Points on a hilly landscape, in no order, each with its height.
From any point a ball rolls to the lowest of the 2 points nearest to it. It stops when none of these is lower. Distance is the straight distance between rows; heights are no part of it.
Zupat: -17   1   3  -6   4  -1  22   1  -8   7 -14  -3  -1  -2   8   9  -2  -1  14  10   4  -9  16   2   0   6  23   0  -3  -3   2  -2   3   5 -13   4  10  -2 -11  16   9   9   0  10 -13  -5  17   7   8  -8  -4 -17  h=19.2
Neput: -24  38   4   4   0 -12  -4 -20  -8  17  15  -5   2  -6  -3 -26   3  -6  11 -20   7   2   6   4  -7   2 -19   2   9 -10   1   4   0   4 -20   9  17 -15   8   4  -3   6  -9   5   4  -5   2  -3  -8 -26  11 -11  h=30.7
Dure:   2 -13  -2   0   4  -1 -12  19   1 -16   5 -10   4 -11  -9  -6  -1   5   8   2  -2   0 -14  -6  -5   8  -3  23  11  -4 -17  -3   1  11  12  -1  -7 -17  -7 -12   1  12  28 -17   7 -15  -5  -2 -10  -1   5 -19  h=41.3
duni:  26  15 -14   1  12  19 -16 -11  17 -16  -6   6  -2   6  -2   7  19  10 -19  -8  -4   7  13 -12   1  -2   0 -10 -24   6  -4  -5  12 -16  -2  -5 -26   0  17 -16  12   6  -1  -5  -1  -7 -20 -18   0   5  -4  10  h=14.5
Guf:  -1   5   9   6   7 -12 -13 -10   9  -2  -1 -11 -15   5   5  -3  17   8 -12   3  -1  -6  21  14   5   4 -11 -24  -8 -13  15   7  -9 -14   1   2  13  11  -2  -1  -1   5   1  -2   0  -1 -17   6 -12  12  -3  16  h=30.5
Nozuv:  -7  -3  -4   6  -4   6 -26   7  -8   6  -8  -6  16  -1   9  -3  -2 -15  -7   7   6   0  -1  -1   9   2  10   2  -6 -12  12  -5 -10 -14  -1   3   5 -11  -6   8   5 -12   2  19  -1   5   5  10 -17   2  -9  10  h=34.2
kul: -34  -6  21   5  12 -14   5   0  -1   2 -14 -13 -10  -7   4  -1   9   7   6   9  -4  14  18   3  -1  30   1 -21   5  -2   7  -2  -8   7  -8   1  10   9  -9   5  10   3   6   6 -11 -13  10   3  20  -4  -5 -11  h=69.4
deris:   0  15  -2 -21  -7  -8  21  14   9  12  -8   3 -20  17  17  40   7  11  -7  -4  -3  22   0   2   4  15  -1 -13 -24  26   8  12  15  11   7 -22   1   7  10   2 -12  -4  -9   5 -22  12   4  -7  32  14   0  -4  h=29.8
kage: -10  -6   1  -3  10  -3  -5  -1  -4 -15 -10   8   0  -9   2  -6   4   1   7  10  12 -10  -4  -3   1   8  19   0   4 -10   6   3   6  17   1   7  -7  -3 -16  -1   7  19  15  -6  -5  -2   0  17 -11   1  -2 -11  h=49.5
kep:  -8   0 -15  11 -13  -4 -22   7  -5  15   4   0  20   8  -6 -22  -6  -6  -9   9  -7  10 -14   0   0  -2  -7  10   0   8   7 -22  -4 -18   8   7   8 -19   1 -15 -11 -25 -12  15   5   2   7 -13  -4   1  -9   8  h=42.2
Kurup:   1  14  -3   4   1  10   3   2  10 -12  -8   8 -19  11  15 -23  13  15   5 -18  -6  26   3 -21 -11   7  -2 -12 -15   0  20   5  -9  23  -4  -1   4 -10  16  -8   4  10  -4   2 -26   7  18   7  10 -15 -10 -25  h=22.0
mumi:  22 -33  -2   2 -13  18   8   1  -2   0  -6  16  -5   1 -16   5   7  -7  -4   1   5   1 -11 -10   8 -23 -15   9   6   5   3   0  -9  13  15  -1 -13   9   2  -7  -5 -18 -15  -6   7  25  -3  -7  -2  27  13  -3  h=48.2
potil:  -2   9   2  14   1  -7  25  -8  -9   0  -2  -2 -17  -3  -3  -7  -9 -10 -10  -5 -24   4   7   1  -8   3   9  -5  -4  14 -27  14  -6  -4 -19 -11   6  12   8   9   6   2   2   8   3 -12  15   7  30 -15 -13   1  h=13.9
sodor: -12 -13  11 -25   3  -9   7  18   1 -12  -5 -13 -15  -7  25  16   8   9   8  26  19   1   1   3  -3  12  -5 -11  -2  15   4  15   6   1   1 -10   2   5 -23 -11  -2  -8  22  -4 -13  -7  -5  -1  18  21  -4  -2  h=16.2
Zas: -26  -7   8  10 -11  -6 -12   4  -5  15   9 -16  -1   3   1 -32   5 -23   6   1   9   5  -9  -8  10  -8 -13  12  10   2   8 -15 -13  25   2   9   7  -7 -19  -2  -6 -11  -8  17   5  14  24   0  -5   5  -1 -18  h=35.9
sopeb:  12 -17  -1  -1   2  -8   5  -2  -3  -4  -4  28 -11  -1 -11  32  12  -8 -17  -8  -3   1 -20  -2   8 -10  -1  -5  11  13   4  -4  -2   5  12   4 -22  18  -4   9  -5  -6 -21  -5  11   0 -17   0  15  34   6  10  h=57.0
Kila:  31   1   6  17   5  -4  11  -1  -1   8 -12   2  15  -7  -7  15 -24  -6   6  -2 -17 -14  -5  11   0   2  14  -3  -9  -2 -18  -2   1 -30  -9   3  -6  20  10  12   5   3  11   4  -2 -15  11  -9  -4 -16   9  21  h=45.7
Tem:  -7  10   1  -5  16  -7  -5  -2   1 -16   0  -2 -11 -11  -5  -3  18  14  10  -4   7 -14   4   1   2   1   3   9   5 -14   3   9  -4  24   1   4   0  -4  -6  -3  11  25  17 -17 -11 -16 -10  10 -17  -5  16 -26  h=47.0
lozok:  -7 -11  12  -5  10  -8  17   3  -1  13  -1  -8   7  -7   7  16 -14   3  21  -2  -5  -7   7   5 -15  -2  18  14   5   3 -13  -6   2   2 -17  -2  -1  -5 -10   8   8  10  21   4  -4 -21  18   5   4 -12   5 -25  h=24.3
doz: -12   3  -2  12 -13  -7   1   1   0  16  17   0  17   8 -15 -18 -16 -10  16  -1  10  -6 -19   0 -11   4 -10   7  16   0  -9 -12  11  -4  -6  19   2  -8  -8  -9 -16 -10  -5   8  13   0   3 -11 -11  -7   0  -2  h=40.7
liri:  17   7  -4   9  16   6 -22 -14   6  -4  -8  22  -1   1   1  12  16   0 -26  -6  -8   1   6   2  14  -6   1 -18 -10   7   6 -13   1 -16   5   2 -22   6  14  -8  -3  -2 -14  -1   0  -4 -19 -10   0  20   2  15  h=23.5
muv:  -8   5   4  17  -4  -1 -28   4   0  10  -3 -28  14 -13   5  -2  -5 -20   1   5   3   1   9  11   6   4   4   5  -3 -26   7  -2  -7 -14  -2  -6  17  -5 -11  14  -1  -3  13  12   3  -2  -1   5 -17  -6   1   6  h=38.0
vaki: -14  19  -2   1   1  -4  14  -8  -1   8   1   2 -15   3   5   6   7   0  -3  -6 -22  -2  15   5   0  -3   7  -4   3  10  -6   2  -7   1  -9 -16   4   4  11   2   5   2  -3   0  -2  -4   1   0  27 -10  -4 -15  h=22.5
fazag: -12  19 -21 -12   2   5  -6 -10   3   1  21  -3   9  17   3 -14   2  10  15 -10   7  -2   9  -6  -8 -11 -11   0   0  -6   0  -3   0  -2   2   8  -8 -18  12 -13   7  -5  -7  10   0   4  -5  -1 -16 -16  -7  -6  h=36.9
Masis:  23  -2   4  16   1   3  24  -7   1  -6  -1  13   5  -9  -2  24 -19  -1  -2  10 -12  -5  -2  13   2   2  15  -1 -15   7 -21  12   6 -21 -12  -2   2  27  -4  16   8   8  19  -7  -6 -15  11  -1   3 -13   8  25  h=41.2
sego:   2  15   3   4  22  -9   0 -10   4  10   6  -9  17  -6 -11 -11 -10   2  11 -10   0  -6   1  10 -15   8  -1  10   3  -6 -14  -7  10 -22  -4   7  -1 -10  13 -13  -2  -4  10   2   0 -22   2  -3 -15 -18   6  -6  h=51.9
zezad:  -4  -5  -2 -20  -6  -5  21   5  -6  -8 -15  12  -1  -4   3   4   2   6  15  18  14  -6   2  -5   2   7  14  -2  -3  -8  14  10  14  21   8   3   5  10 -21   0   4  10  12 -10 -15   5  -1  12  -5   9   5  -7  h=52.2
Gub:   8  -8  -3   4   2  11  -7   9   1  -9 -10  -6   0 -15   3   8  -1  -4 -11  20   4  -2   2   4   6  11  17  -2 -18   0  -5   7   3 -23   0  -3  -2  12  -5   4  15   3  27   0 -10 -11  -7   0  -6   3  -4  17  h=18.1
ninub:  -5  18  17  11  18  -9  -5  -6   1 -11 -10 -13 -23  -4  -4 -26  17   3 -17  -4 -14  17  13   1  -4  10 -11 -18  -5  -1   2   5 -13  13 -10  -5   3 -10   7  -2   2   7  -1 -12  -1  -6   5   2  15  -1  -8  -4  h=74.1
gogu: -25 -14  29   9  13 -10  -1   3   1   5  -6 -15   1 -19   9   7  -7  -4  -1  13   0   4  15  17  -4  28  13 -11  -7  -5   4  -8   6  -7  -8   2   0   0 -13   4   7  19  16  -4  -9 -22  13   1   5   0   0  -8  h=67.0
fos:   2   7   3 -12  -3 -11  -1   3  -1 -13  17  -2  -7  -6  -8  -7  -4  -1   7  -1  14 -12  -8   0   0  -3 -26   7  20 -15  -8  14  -6   7   6   4  10  -4  -5  -2  -6  -5   8 -22  17   8 -21   2  -3   7   1   9  h=53.6
Vuvel:  17  28  -8   4   6  13   6 -27   4 -22  -1  17  -6  -3   1   2   5  -3  -6 -29  -5  17  -6 -16   3  -4  -4 -18  -2  -5  -4  16  -6   2  -4  -3 -23   4  32   4   0  11 -10 -14   8  15 -18   1  15  -6   2   6  h=80.4
nav: -22  -2   3   2   0  -5 -17  -1   4   6   6 -12  -7  11   6 -20  23   2   5  -2   0   7   5  -2  -5  -4  -8  -3   2  -5  17  -7 -17  26   6   7  11  -4  -6  -3   0  -2 -13   6  -6   7   9   9  -4   2   0 -16  h=31.9
zigi:  22 -22  -4 -17 -10  16   0   0   7  -2  -7  23 -11   3  -7  28  20   4 -14   2   6   0  -3  -9   4 -11  -6  -3  -4  17   8   0   3  18  13  -6 -12   9  -1   0  -3 -12 -15  -5   3  13 -10 -10   5  33   8  -1  h=53.0
lanom:  12   8  -3  -1   2  -2 -13 -11   2   6   6  26  -2  -4  -1   8   8   1 -25 -15 -10   6  -1   5  13 -15 -17  -7   8   8  10 -14 -11 -15  12   3  -9  -6  18   1 -15 -16 -25  -9  19   8 -15 -12  15  22   5  16  h=19.5
remu:  -9 -16   4   3 -20   4   1  10 -10   7  13  -7   3  10  -3 -19  -3 -24   8   0  11  -7 -15 -10  12 -11 -21  15   7   8   0  -7  -3  16   2   1  -1   0  -9  -8 -11 -20 -10  11   7  21  17   4  -5   4  -8 -14  h=39.4
kod:  -9  24   6   5  18  -4 -11 -15   3  -2   5   0  -7  -4   9 -18  19   2 -11 -13  -7   7  16  -3   3  -1 -13 -14  -3  -1   5  -4  -6  -2  -9   5  -7 -14  17  -8   3   1  -4  -2  12  -2 -16  -2  12  -2  -4  -6  h=76.5
Seti: -23  -1  26   8  12 -14  -9   9   3 -10  -9 -19 -19 -11  -5 -15  14   1  -4   1  -6  14   6   5   0  22 -13  -4  10 -11  -1   1 -16  19  -3  -3  10  -2  -9   2   4   7   8  -9   0 -14   6   0  15  -4   0 -12  h=71.7
Kito:  10  34  -1   4  15   6   1 -27  -1  -7   4  10  -3  -3   4  -6  11   0  -9 -19  -1  -2  12  -4   3  -5  -9 -17  -3  -7  -3   1   2  -7  -8   3 -20  -3  29  -7  10  12  -1  -8   8   0 -18  -2   4  -8   0   8  h=78.3
gibis:   7   9  -4  -1  -5   3  24  -7   3   2  -3   5 -12   4   5  24  -5  -4  -8  -4 -22  10  11   4  -1   0   9  -9 -24  14 -14  18   5  -3  -8 -13   4  24  15  16  14  -1   3  10  -9  -1  11  11  18 -16  -7  15  h=0.7
soko: -15  28   5   1   2 -10  13 -18  -7  13   2  -2  -6  -9   2  -5   3  -3   7 -11  -7 -22   8  12  -4  -9  -1   0  11  -6  -5   5 -11  -3 -17  -5  12  -2  13   6   1  10  -2   2   4  -5   1   5  10 -23  15  -9  h=27.5
Kuf:  16 -33   3  -7  -1   3  12   7  -2 -16  -5  14   8  -2 -11   6 -33   0  -3  14   4 -11 -18  -5  -3  -6  14  -3  -2 -12   4   2   0  -7   6   8  11   6 -15  14   6   1   0  -5   8  12   4   8  -4   1  -1  24  h=29.4
Non:   3  18   5  -4   8  -3   0 -13  16  -4  -6  -4 -14   5   7   7  12  19 -20   2  -6  -2  24  14   6   9  -5 -28 -29   4   7   2  10 -15   1  -5   5  20   1  -6  -2  16 -12  -6 -12 -10 -10 -13  -2   9   2  15  h=35.5
ladol:  18  14  -8  -5   6  16  -6  -5  11 -15  -6  -2  -7  14   1  -5  17  18 -12  -9 -14  11  13 -15  -9  -2   1   3 -15  14  -8   0   4   2  -1  -8 -12 -10  12 -14   5   3  -6  -9   2 -10  -2 -12   9   1  -4 -14  h=2.4
duk: -16  18 -20  -5 -20   7   0  -4 -12  18   7  10  14   7   5   3  -9  -3   4  -9   0 -14  -5   2   6 -21  -5   4   8  -1  11  -6 -14  -3  -2   6   5   0  17  10  -2  -5 -23   7  10  19  -2  -1  -7  -4   7   5  h=29.9
Mozer:   3 -26   0   0 -17  17  11   9 -11   5  -1   7   5   7  -3  -3   1 -18   1   9  13  -3 -14  -9  10 -22 -12  20  11   4   9  -9  -8   8  12   0  -5   5  -1   1  -6 -23 -12   7  14  34   7   3  -4  18  -1  -6  h=43.6
Zakar:  12  -9  10   9  13  15 -12   6   1  12 -14  -8  33  -5   9  21 -23  -6  21   4   9  -9   8  -3   0  -5  17  -2   3  -8   4 -10  12 -14  -7   8  -3 -13  -9   6   0   5  18  18  -1  -3  16  11 -32 -17   6   7  h=43.5
Zanut:  -3  14  -6   3 -10   1  -1   1  -4  23 -11   4  11  -1  -6  14   9  -7  -3  -1  -9 -19  -2   5  19 -17  18  30  14   7   2 -20  -4   1  -1  -1  -6   8   7   1  -4   8  -4  -3  -3 -20  -3 -11   5   4  28 -17  h=40.9
vir:   2  -7  -3   3  -4  -6  -7   1 -10   8  10  -1  11  12  -3 -22 -14  -3 -12   4  -9   6 -12   2  -6  -4  -8  -9  -6   7  -3 -15  -4 -21   2   7   9  -4   0  -6  -8 -29 -14  19  11  10  17   1   0  -7 -23  22  h=46.4
Zosa:   8 -17   8  -5  -2  -1 -12  13  -6 -11   7   4   1 -11  -9 -12   9  -9   8   3  13  -4 -14  -7   7   4 -17  15  27   0 -10  -8  -2  11   5   6 -18 -14  -3 -11 -14  -2  14 -19  23  -2  -7   2  -1  15   0 -15  h=37.2
tebar: -17 -16  18  -6   4 -11  -5  14   1   1   2 -18   3 -13  11  18  -4  11   0  20  12  -1  10  12  -1  18  14   0  -6   0   7  -2  16   6   4  -7   1   3 -26   0  -7  27  17 -20  -9 -22   2  -5  -2  14   7  -6  h=64.5
nuf: -13  25  -7   1  -2   4  -9 -12  -2  12  15 -10   7   3   6 -27  -4  -3  12 -16   0   2  12  -4 -10 -10 -13  -2  -5 -12  -4   2  -5  -1 -12   2   3 -11  15   0  14  -2   0  18  -2   8   7   4 -10 -32  -8  -3  h=33.8
luze:  -5  -9   4   7  -1  -6 -22  12   4  -3  27 -19  15  -5  -1  -5 -30  -9  20  -2  15   1  -9   5  -6   6  -2   8  12 -13 -12  10   2   6  -3   3   2 -23 -19   5 -11 -11  16   6   5   2  -2   2 -21 -20  -9  13  h=52.4
peva:  10  -7   6  11  -5  -6  18   4  -3  -6  -5  -7   3  -8   4  17 -20   6  -7  18 -13  -9  -3  12  -5   8  27   6 -14  11 -14   8  13 -13  -5  -2   5  20 -13   9  -4  14  13 -18 -10 -21  11  -5  10  -5  11   9  h=35.6
biza:  10 -14  -5  -1   4  14 -10  13  -5  -4 -10   7   1  -2   4   8  -9  -5 -16  13   2  -3  -2  -3   9   1  13   1  -9   4  12   4  -3 -24   9  -7   3   7   3   8  13 -14   5  18   3   4   1   1  -4  10 -13  18  h=27.1
Zov:   9 -27   2 -12  -8   3  22   9  -5  -1  -1  -3  17  -2  -4  14 -15  -6  18   6  11 -21  -5   3  -1  -7   2  10  15 -12   1   0   9  10  -2   9  -5   7 -11   8   0  13  14 -12   9  11   8   2  -8   4   8 -15  h=57.5
boz:  17 -18   2 -10  -5  -5   0   8   1 -12 -10   6 -16   4  -1  -3   9  17 -12  17   5   7  -4  -6  -8   7  -1  -6 -13  21  -2   6  11   2   3  -8  12   4 -12 -18  -3 -14  -3  -3  -6   3   0  -4   8  19 -11   3  h=33.3
soga:  -3   5   2   3   1  -8 -12  -1  -8   4   8 -10   3  -6 -10  -5   8   1   9  -7   7 -17 -11   8  -1  -2   7  26  14 -18  10  -3  -1  19   7   8   3  -6  -4  -1  -1  16   7 -11  -6 -10   0   1 -23 -10  21 -16  h=44.7
Luban:   8   6  -6  17  11   0  -9  -6  -1   1   0   2  22   3 -25 -22  -6   3   4   2  -2   7 -14   2  -9  10  -6   1   4  -5  -9 -10  11 -18   9   9  -7 -14  11 -17   0  -5   2  -4   2  -6 -12  -6 -21 -10   0  13  h=48.8
rezun:  -2  14 -16   0  -7   6  -1 -13  -6  13   3  23   2   3   4  -4   2  -4  -6 -18  -8  12  -1   0   6 -15  -3  -2   8   9   7 -14 -11 -10   7   6 -11  -1  24   2  -7  -6 -25  -2   8  21  -3  -6   6   6   2   5  h=25.4
rus:   4  11   1   1 -10  -3   5   5  -5  20   1   2   9  -1  -3   8   3   1   9   3   0 -25  -7   8   8 -14  -4  25  29  -7   1 -11  -3  -9   7   3   6  -3  12  -4  -9   5   4 -15  17 -11 -12 -14  -7  10  31 -18  h=43.8
zub:  -4   7 -18  -5 -14   6   7   6  -8  16   0   5  18   2 -10  -2 -15   5  19  -1   2  -7  -6   4   1 -15   2  16  18  -7  -3 -15  -6 -16   0   2  -1   0  14   7   0 -10 -12   9   5   2  -4  -8  -5  -6  10   2  h=33.5
vod:  -4   9   5  13   6   5 -21   5   1  10 -10 -21  16 -12  -3   2  -9  -5   5   0   3  -8   0   6   2  -2  15  24   5 -28  10   2  -4  -1   7  -7   9  -7  -4  11   2  20  17  -2  -8 -13  -2  -1 -27 -14  17  -8  h=41.8
rar:  17  -7   0 -14   2  -2  -3   1   6 -16  -2   9 -15  -1  -4  -1  10   8  -3   4   9 -13  -7  -8  -3  -6 -10  -2   9  -3  -3  14  -5  16   4   1   0   1 -12  -8   1  -1   7 -21  11   3 -18   2  -2  19   1  -3  h=50.8
rabu:   0   8   1   0 -12  -3 -14  -3   6  -9  -5 -12 -13   9   7 -11  12  11  -5   3   1  12  19   0   0  11  -1 -23 -18 -11  20  12  -8   1   4  -9  19  16   2   0   6  12  -2   3 -11   7  -4   6  -5  -2  -7  14  h=25.2
kaso:  16 -11 -11   1   3   1  14   2  -3 -14  -3  11  -1   0 -11 -10  -6   3  -3   5  -6   1  -8  -6  -7   7  20   0  -1   7 -19  10   5  -5  -4  -4  -4  10   1  -2  15   1   9  -4   1  -5   1  11   5  -9  -6   2  h=13.8
mifo:   4   1  -6 -14  -8   5  -3  15  -4  -9 -14  -7  -8  -4  19   5   6  23 -13  20   7  15   4  -7   7  13   6  -4 -24  16   6  13  13   0   4 -22  15   8  -6 -10   7  -6   2   7 -27   0   2  -1   4  14   2  11  h=38.9
Sotu:   0   8 -13 -12 -12   6  22   4   1   7  -9   8 -14  20   3  41   8   7 -18   0 -17  12  -8   0   8  -3   5   3 -19  28  -4  10  25  12  10 -18   1  25   5   6  -4   2 -17   0 -15  -2   5  -8  21   6   3   3  h=21.8
Divod: -17   2  -9   4 -13  10  -8  13  -7  13   6  -3  21   6 -11 -19  -9  -3  13   4   8   6 -14  -6  -5   2 -10  23  21   1  -6 -16   0 -15  -5   3   3 -16   6  -5  -6 -16   0  14   9  -2   7  -7  -8  -8  -4  -6  h=37.5
bovu:   8   4 -13 -10 -14   5  33  -1  -4  -2  -2   8 -10   9  -5  30 -13   6  -9   7 -19   9  -5   2   6   0  16   7 -13  19 -12  20  18  -2  -3 -19   2  30   5  15  14   4  -7   3 -13  -4   3   6  22 -11   6  15  h=11.4
mav:  -1  22  -3  -6   9   4  13  -5  10   0   7   4  -8   8  11  26   6  16 -16   3 -12  -5  19  15  10  12  -4 -11 -25  20 -14   4  22 -26  -4 -13  -2  26   1   0  -3   5  -1   6 -26 -17  -4 -17  15   8   3  15  h=40.8
Duko:  19  -8  -3   6   0  -2  -2   8   1 -22  -6   1 -17  -2 -12  -7  13  11 -12  12 -11   5 -12 -10  -4   7   9   8  -2  17 -17   8   4   9  -2  -8  -4  -4  -7 -12   7  -6  10 -17   2 -14   6  -4  12   8  -6  -9  h=24.0
Gazuv:   4   6  -6  -4   3   1  -5   4   4   7   9  -3  12   5 -16  -6  10   5  13   0   9  -8  -6   1  -3  -2 -16  23  23  -8  -5 -11  11  -2  14  10  -6  -9   6 -16 -10   0   3 -15   6 -16 -25 -13 -14   4  20 -15  h=46.2
Peg:  -1  -8   6   3  -6  -8 -18   8  -5 -13  12 -12   3  -6  -1  -8 -15  -7   5   5  12  -3 -14  -2  -1  -1  -5   7   8 -16  -4  14 -15   0   3   0  11  -8 -13   3  -5 -11  12  -3  14   8  -9  10 -14  -6  -8  20  h=55.1
zof:   2  10 -16 -12   4   8  -6 -11  12  -6  16   4   2  18  10  -6   7  15   4 -13  11   4   7 -12 -10 -19 -19  -5  -6  -1   9  -7  -2   5   6   6  -9 -23   7 -20  -5 -12 -10   1   9  13 -14  -6  -7   7 -10  -1  h=40.3
beluf:  -3 -18  -1 -19  -9   9  34   4  -4  -1  -7  13   5  -3  -4  17 -11 -10  15  11  22 -16   3  -3   3  -9  11   8  -1  -6  10   8  13  20   4   9   9  14 -21  10   8  11   5  -9  -1  23   5  13  -9   6   3  -9  h=54.9
Lonu:   6 -25   0   1  10  -9 -17  18   7 -17  17 -21   2  -4  -9  -5  -3  -1   6   2  -2   8  -9   2 -13  18  -4  25   3 -12 -11   2   8  19  21  -5  10 -24 -21  -7  -2   4  21  -1  -9  -3   0   2 -17  -6  -8 -13  h=45.3
fivop:  -3 -18   3 -18   9  -2  -2   7   5 -11  -2  -1  -4  -1  14  17  -5  11   1  25  11  -3   9   5  -5   8   2  -4 -10   6   0   6   6 -18   3  -6   3   3 -17  -8   5   1  22   0  -5 -10 -15   2  -4  15 -13   4  h=9.4
sipa:   0   5  -6 -11 -17   3   3   8  -3  -4 -12  -3 -17   4  22   3   6  12  -7   8   7  19   6  -9   4   9   6 -17 -17   9  21  17   0   8   3 -18  13   4  10   5   6  -6  -1   6 -21  10   7  13   6   3  -9   7  h=32.5
Kot: -11   1  -5   2  -5  -1 -11  -8   1  10 -14  -4  -5   2  13 -10   8   1  -8   1  -2   5  21   5   3  13   4 -28 -20  -8  19   1  -6  -8  -1   4  14  17   5  10   7   8  -7  20  -7  11  16   6  -5  -7  -9  21  h=19.1
sazop: -22   4   0   2  -1  -4   3 -10  -2  16  -1   7   1   7  13  -7   2  -2  -5  -9  -6   0  14  16   6   1  -1 -33 -13  -5  19  -5 -14  -6 -11   7   3   5   5  14  -4  -1 -20  20  -4  23  21   7   1 -15 -12  11  h=18.5
lefu:  10   3   6  -5  16  -8  17 -16   6 -21   5  12 -14   1 -13  11   4  -1 -15 -19  -4  16 -13 -11  -3  -5 -16 -19  16   8 -11  14   2   4  -4  -4 -23   5  14   9   0  -1 -27 -12  26   7 -25   1  30   9   2   9  h=85.3
Kiz:   0   1  -7  -1   9   5   8 -18   4 -14   3  22  -8   0  -8  13  -3  -5  -9 -29  -7  18 -14 -14   0 -10  -2 -18   4   2   6  13  -4   5   3  -7 -21  12  22  18  -2  12 -24  -3   6  21 -19  13  18  -4   0  13  h=82.8
Nedu:  20  -3  -1  -8 -11  16 -16  -3   5  -2  -5  13 -22  -7   4   3  18   9 -12  -7  15  -2   3 -10   3 -18 -17  -4   9   2   1  11 -23  32   5  -2   2  -8   0 -12 -14   0 -12 -17   7   4 -15  -1  -4  21   9  -1  h=47.1
Bep:  -4  18 -10   8  -7   2  -4   5  -6  15 -11  -6  17  -4  -3  -4  -3  -7   1   2 -12  -4   2   5  13  -9  14  21  14   3  -6 -13  -9 -16  -5  -9   1  -1  16   8   3  -4   3   0   4 -12   0  -8   2  -6  11  -4  h=37.4
reg:   2  -8   3  -1  15  -9  14  -4   2 -19   8   2  -7  -2 -11  23  -6 -12  -8  -9  -7  13 -18  -1  -3  -6 -10  -6  16   5 -17  15   2 -19  -6  -9 -31  18   5  12   4  -6  -9  -7  11 -12 -15  10  25   4  -6  14  h=87.6
Bepa:  -3  -3   4   4  -7   3  15   1 -11   5  12  15   2  -4 -12 -20  16 -16  13 -10  12   8  -6  -6   7  -5 -21  13  32  13 -14 -17   5   8 -14   9 -26  -3  10  -4 -14 -10 -10  -4  12   1  -2   0  11  16   4 -20  h=36.7
lav: -14 -17  13  -2   4  -8  -7   3   6  13  -1 -15  11  -2   9  14   3  -3   3  10  11 -17   9  13   5   2  14   4   5 -15  21 -12   7   3   9  11   9  -2 -20   3 -11  26   0  -5  -2  -6   3  -4 -11  15  10 -13  h=61.9
fiv:  12  11  -1 -10  -1  14 -22 -12  12  -2   8   8 -11   1  13   3  18  14  -8 -11  11   4   9 -10  -5 -17 -24 -11   1  -5  10   7 -18  19   3   4  -5 -25   7 -13 -15  -9 -16 -12  10   7 -21  -9  -8  17   1   4  h=44.0
tebi:   6  -1   4  -2   4  -3   2   5  -7  -3   2   3  -6   0  -9 -11  13  -8   1  -5  -2   2  -6  -2   5  -2  -6   8  22  14 -21 -10  -2   8  -2   0 -20  -4   3  -9  -5  -8  -4  -9  15 -10  -3  -3  21  15  -5 -16  h=32.8
kita:  10 -22   6  -5 -12  -4  26  11  -1   6  -4  -5   3   0  -1  13 -16   5   8  10 -11 -13   4  10 -16   7  20  12 -13  11 -13  -6  17  -3  -4   2   4  14 -15   2   3  13  15  -6  -9 -19  20  -8   3  -4   4 -13  h=30.0
Ropo:   6 -20  -1  -3  -6  -3  16   2  -8   0  -8  12  -3   5  -6   3 -18  -2  -8   8   2 -15 -12   3   1  -6  12  -4 -10   1   9  -5  -1  -2  13  10  18  11 -15  10  -1  -4 -11   4   5  23   9   5  -1  14 -12  19  h=35.3
Doba: -13  13   1   0   0   4 -15  -3  18   3   6  -5 -10  20  17 -23  14   9   6 -12  -4  17   7 -13  -6  -5  -7 -11 -12  -2  25  -4 -15  20   0   4   3 -14   3 -11  -5   2  -8   8 -12  15  15   2   3  -6  -7 -14  h=28.0
sivib:   5 -10   2   8   8  13  -7   6  -6  12 -12  -1  25 -11   4   2 -11 -22   5   5   6  -5   2   0   8   5  18  -9   3  -8  -4 -14  -2 -21 -10   7  -5  -7   1  11   7 -10  13  33   4   6  15  12  -9  -6  -9  15  h=38.8
pabi:   2 -24  11   0  -3  -6   6   5   1  11  10 -10   2   5   5  10  -3  -8   7   6   8 -26   2  11   2  -2  -4  11   8 -14   6  -9  10   4   6  14   0   4 -20  -2 -13   6   9  -8   7  10   2   0  -8  11   2 -17  h=59.7
kogim:  -2 -13  -2  16  -9 -10  -7  -1  -7   3   8  -7   6  10  -5 -15 -20 -11  -2   5  -3  -8 -20   0   0  -1   4  -6 -11  -2  -1  -5  -6  -2   8  16  16   1 -18   1  -9 -12 -17  12   5  18  12   2 -13  -5 -10  22  h=41.1
suzof:  20 -23   0  -2   1   3  23   3  -7 -14   2  15  13  -6  -8  -7 -26   1  14   4  -1   0 -15  -7  -4  -1  17  -6   3  -2 -16  10  -3 -10  -8   4   3   7   1  13  13  -5  -1   1   5   7   7  12  -2 -19   0  18  h=22.3
mez:  -3   3  -6  28  -5  -4 -17  -5   8  11   7 -11  21   5 -21 -17 -19  -9  13  -3  -2   6 -15   6 -10  11  -5   8  -1  -6  -7  -8  19  -7   7   9   7 -19  -4 -15  -7 -17  -2  18  -6  -6  -3 -14 -25 -22  -4  12  h=44.8
kudog:  -5  -3   9  16   4 -12 -19  10  13   2  28 -27   8 -13 -10  -7 -15  -7  12  -9   1   7  -6  12 -12  19  -6  25  15 -10  -9  -2  10  15  11  -2  14 -29 -12   0  -7  -8  11  -2 -13  -3  -6 -13 -16 -10  -8  -5  h=49.2
bulut: -27   1   3  -2   3  -4  14   0  -6  15  -6  -4  -1   4  14   2  -6  -3  12  -2   1  -7  20   4   1  -7   1 -16  -3  -2   9   2 -12   0 -18   3   5  -6  -4  13   3  -6  -7  31  -3  13  11  15   3 -21 -11  -2  h=13.3
lop:   8  17 -18  -4   3  13  -4  -7   4 -13  -6   9  -7  10   5 -17  11  12   1 -19 -13  22  11 -20 -10   1   7   2 -17   5   1   2   1  11  -4  -6 -11  -6  23  -8  16   8   3   2 -13  -5   9   2  13 -21 -10 -22  h=13.7

Where does a ball stop that starts at each point below?
Peg -> tebi
vir -> kaso
Kiz -> Nozuv
Mozer -> ladol
fos -> gibis
kul -> Nozuv
beluf -> Nozuv
Non -> bulut
Kila -> bulut
